Points on a hilly landscape, in no order, each with its height.
From any point a climber steps to the highest of the 2 points nearest to it. It stops when none of these is higher. Distance is the straight distance between rows; heights are no part of it.
<425> height 477: [128, 103, 133, 126, 150, 195, 113, 144, 146, 134, 122, 121, 112,  89, 139,
 132, 124, 175, 116, 164, 131,  89]
<541> height 213: [ 80, 124, 120, 151, 134, 149, 160, 178, 148, 144, 143, 123, 101, 126, 123,
  79, 113, 103, 119, 143, 118, 123]
<419> height 611: [116, 121, 121, 146, 147, 165, 140,  88, 133,  96, 111, 148, 135, 159, 121,
 137, 132, 162, 146, 146,  65,  93]
<207> height 83: [122, 180, 135, 105, 131, 119, 162,  99, 105, 149, 140, 164, 138, 128, 137,
 122, 134, 138, 100,  83, 137, 147]
<478> height 409: [118, 105, 146, 139,  59,  91, 121, 140, 161, 115, 118, 115, 115, 116, 112,
 109, 139, 103, 169, 153, 200, 133]
<668> height 589: [158, 161,  84, 120, 132, 116, 109, 144, 135, 119, 148,  91,  91, 131,  82,
 128,  98,  99,  93, 143, 108,  99]
<317> height 292: [107, 116, 145, 122, 131, 122, 133, 110, 109, 101, 114, 117, 126, 133,  76,
 151, 103, 117, 189, 138, 138,  88]
<272> height 81: [149, 148, 141, 103,  80, 143, 131, 143, 139, 119, 138, 203, 118, 123, 132,
 129, 156, 154, 115, 111, 172, 119]
<558> height 383: [129, 138,  99, 150, 166, 145, 156,  98, 112, 114,  80,  64, 115, 141, 111,
  95, 120,  98, 121, 129,  22, 155]
<168> height 137: [126, 152, 171, 108, 138, 135, 126, 162, 132,  95, 128, 134, 120, 132, 141,
 147,  93, 140, 122,  80, 155, 118]
<114> height 492: [143, 141,  92, 170,  89, 155, 108, 161, 115, 113, 124,  73,  63, 128, 160,
 153, 148, 161, 106, 168,  89,  82]
<710> height 507: [111, 100, 126, 191, 168, 167, 132,  69, 145, 133, 101, 120, 144, 155, 111,
 103, 157, 134, 150, 142,  48, 100]
<392> height 598: [138, 109, 122,  91, 155, 147, 114, 125, 125, 139, 120, 131, 118,  91, 125,
 134,  82, 163, 134, 154, 146, 125]
<65> height 532: [130,  93, 146, 122,  70,  91, 161, 133, 132, 129, 124, 129, 103, 117, 120,
 108, 117, 116, 155, 164, 153, 107]
<80> height 218: [118, 129, 119, 158,  92, 133, 162, 148, 172,  76, 133,  75, 112, 146, 115,
 136, 141, 154, 120, 204, 131,  80]
<146> height 298: [ 93, 165, 112, 118, 119,  80, 125,  87, 108, 154, 119, 134, 166,  96, 132,
 107, 106, 118, 172, 101, 180, 229]
<628> height 305: [133, 101, 127, 102, 107,  94, 132, 132, 152, 122, 140, 130, 159, 119, 116,
  85, 135, 118, 160, 142, 202, 169]
<659> height 363: [191, 111, 118, 163, 135,  78, 146, 132, 108, 148, 126, 108, 122, 135,  94,
 143, 153, 154,  98, 150, 122, 101]
<318> height 226: [108, 113, 130, 129, 136, 125, 138, 119, 118, 106,  90,  98,  97, 108,  91,
 164,  74, 116, 159, 177,  96, 101]
<532> height 476: [ 95, 116, 133,  73, 162, 129, 138, 108, 105, 147, 121, 135, 135, 110, 140,
 107,  57, 141, 162, 136, 126, 159]
<633> height 387: [115, 132, 117, 157, 156, 150, 156, 164, 107, 140, 144, 143, 136, 129, 107,
 113, 154, 143, 132, 126, 133, 128]
<222> height 515: [130, 135, 135, 147, 151, 154, 125, 115, 156,  96, 117, 115, 118, 153, 125,
 141, 106, 130, 110, 143,  60,  78]
<156> height 493: [132, 117, 119,  98,  87,  76, 124, 105, 120, 159, 119, 208, 140, 104, 132,
 117, 108, 106, 162, 140, 169, 189]
<576> height 270: [137, 107, 111, 148, 173, 136, 123, 130, 115, 124, 164, 122, 164, 177,  94,
 145, 165, 106, 131, 142,  72,  90]
<458> height 156: [139, 134, 149, 141,  63, 117, 111, 164, 181, 119, 126, 206, 125, 118, 148,
 142, 176, 106, 104, 115, 183, 130]
<305> height 160: [147, 118, 149, 100, 131, 134,  89, 129, 139, 163, 166, 204, 161, 153, 150,
 133, 158, 111, 105,  90, 142, 116]
<409> height 312: [167,  90, 118, 176, 172, 117, 142, 127, 114, 139, 134, 111, 151, 156, 110,
 138, 171, 141, 104, 149,  82,  99]
<287> height 304: [134, 141, 164, 133, 129, 102, 135, 118,  81, 120, 135, 107, 119, 167, 129,
 112, 131, 116, 157,  47,  93, 111]
<477> height 693: [162, 161, 110, 137, 139, 153,  97, 172, 134, 101, 158, 100, 107, 132, 107,
 158, 129, 134,  94, 117, 122,  88]
<134> height 366: [117, 153, 112, 130, 122,  86, 122,  94, 106, 161, 122, 128, 170, 107, 157,
 105, 164, 133, 138,  66, 182, 237]
<39> height 321: [101, 102, 136, 148, 112, 156,  80, 154, 165, 161, 162,  87,  99, 145, 164,
 126, 134,  94,  99, 175,  98,  56]
<142> height 112: [135, 155, 143, 102, 148, 138, 133,  87, 111, 174, 159, 172, 154, 142, 160,
 126, 143, 132,  84,  75, 102, 120]
<468> height 320: [ 91, 147, 150, 105, 177, 138, 145,  92,  58, 149, 124, 102, 162, 132, 144,
 168, 117, 164, 137,  90, 104, 158]
<155> height 423: [182, 109, 105, 121, 134,  72, 145, 109, 120, 148, 136,  90, 140, 114,  87,
 119, 119, 124, 122, 165, 155, 123]
<244> height 157: [112, 130, 123, 118,  95, 145, 170, 182, 142, 140, 145, 162, 100, 106, 148,
  72, 129, 124, 116, 118, 152, 150]
<705> height 496: [162, 153, 101, 108, 142,  86,  99, 112, 120, 144, 144, 121, 128, 130,  93,
 122,  99, 120, 111, 115, 145, 139]
<7> height 110: [127, 123, 131,  90,  96, 171, 146, 143, 139, 120, 147, 170, 110, 119, 149,
  87, 137, 148, 129, 116, 147, 117]
<676> height 381: [ 72, 151, 143,  83, 150, 107, 141, 106,  98, 168, 126, 151, 153, 105, 155,
 123,  59, 120, 142, 104, 158, 207]
<484> height 672: [131, 104, 134, 121,  80,  80, 161, 117, 115, 173, 121, 173, 107, 113, 121,
  90, 112, 109, 154, 145, 139, 137]
<34> height 259: [143, 120, 130, 133,  98,  81, 105, 145, 150, 118, 100, 188, 142, 103, 115,
 171, 157,  88, 127, 118, 185, 166]
<159> height 433: [125, 168, 116, 115, 128, 103, 131, 106, 101, 165, 115, 124, 158,  87, 153,
 120, 174,  79, 109,  46, 153, 219]
<284> height 299: [136, 100, 155,  97, 123, 106, 107, 143, 139,  83, 151, 154, 165, 167, 101,
 159, 137, 133, 162, 137, 184, 124]
<344> height 197: [108, 146, 154, 109, 117, 161, 119, 157, 116,  92, 101, 131,  87,  98, 120,
 171,  86, 127, 143, 110, 142, 104]
<531> height 388: [120, 126, 170, 138, 199, 146, 130, 147,  88, 127, 113, 108, 146, 152, 156,
 145, 118, 176, 129,  83,  85, 135]
<192> height 434: [128, 101, 101, 171, 147, 131, 149,  94, 116, 120, 107,  73, 117, 159, 100,
  88, 142, 125, 160, 146,  50, 120]
<24> height 439: [148, 128, 115, 154, 129, 126, 131, 124, 168, 116, 117,  91,  98, 133, 138,
 162, 109, 105,  61, 178,  59,  74]
<208> height 379: [112, 123, 124, 172, 115, 139,  91, 129, 168, 135, 126,  77,  92, 153, 179,
 163, 119, 114,  82, 198,  73,  57]
<107> height 370: [124, 124, 115, 132, 149, 124, 141, 117,  78, 124, 133,  78, 110, 151, 109,
  86, 130, 124, 175,  95,  77, 124]
<373> height 580: [127, 139, 141,  83, 150, 121, 173, 151, 119, 137, 123, 111, 153,  84, 141,
 113, 115,  57,  98,  82, 162, 191]
<630> height 368: [123, 136, 131, 131, 105,  70, 107, 132, 126, 141,  92, 194, 128,  96, 105,
 151, 101, 112, 160, 131, 184, 192]
<727> height 392: [142, 105, 123, 156, 134, 179, 101, 119, 178, 144, 111, 121, 110, 115, 148,
 121, 131, 200,  99, 192, 109,  90]
<162> height 500: [143, 155, 140,  87, 161, 117, 126, 124,  93, 161, 108, 118, 163,  74, 143,
 152, 133,  87,  96,  64, 160, 207]
<448> height 247: [128, 123,  98,  97, 124, 102, 152, 114, 129, 138, 139, 118, 170,  83, 124,
  82, 124,  93, 166, 124, 195, 208]
<497> height 481: [123, 132, 140, 142, 155, 164, 146, 123,  90, 120, 111, 137, 122, 126, 124,
 134, 136, 190, 154, 108, 107, 121]
<536> height 386: [125,  95, 146, 115, 110, 129, 108, 156, 134,  90, 140, 115, 125, 155, 112,
 158, 123, 151, 162, 168, 149,  87]
<427> height 271: [136, 112,  92, 185, 124, 163, 142, 125, 165,  72, 101,  88, 118, 159, 132,
 128, 135, 177, 114, 199,  89, 123]
<314> height 318: [163, 100,  99, 181, 160, 163, 106,  95, 162, 112,  95,  95, 131, 147, 119,
 129, 137, 187, 112, 182,  86, 124]
<182> height 215: [158, 116, 120, 113, 141, 144,  85, 136, 117, 145, 182, 174, 151, 161, 110,
 140, 168, 124, 127, 124, 113,  90]
<253> height 573: [132, 158, 116, 146, 101, 159,  97, 189, 135, 106, 149,  89,  78, 132, 171,
 173, 125, 158,  87, 155, 126,  81]
<329> height 96: [149, 133, 151, 107, 101, 102,  76, 115, 165, 114, 142, 192, 171, 159, 165,
 138, 176,  91, 115,  64, 154, 153]
<724> height 82: [111, 172, 146,  98, 114, 152, 132, 125, 128,  73, 138, 147, 149, 131, 130,
 145, 135, 120, 147,  58, 174, 134]
<79> height 266: [ 70, 109, 122, 162, 123, 154, 113, 177, 157, 169, 143,  98,  82, 126, 158,
 106, 110, 103, 105, 176, 106, 100]
<102> height 44: [104, 156, 151,  87, 100, 127, 145,  80, 118, 110, 138, 156, 161, 130, 153,
 126, 149, 122, 139,  63, 165, 151]

For each start below, name the point where the climber stops.
<272> -> <484>
<7> -> <419>
<427> -> <392>
<448> -> <484>
<146> -> <373>

Call two points neighbours if one is among the 2 nearest of the other. Go from one point of each pair to the other, from neighbour to neighbour, staying as high as possible. Name the lowest point that can't be avoided.
<477> / <419> -> <208>
<536> / <392> -> <448>
<536> / <484> -> <284>
<392> / <373> -> <146>
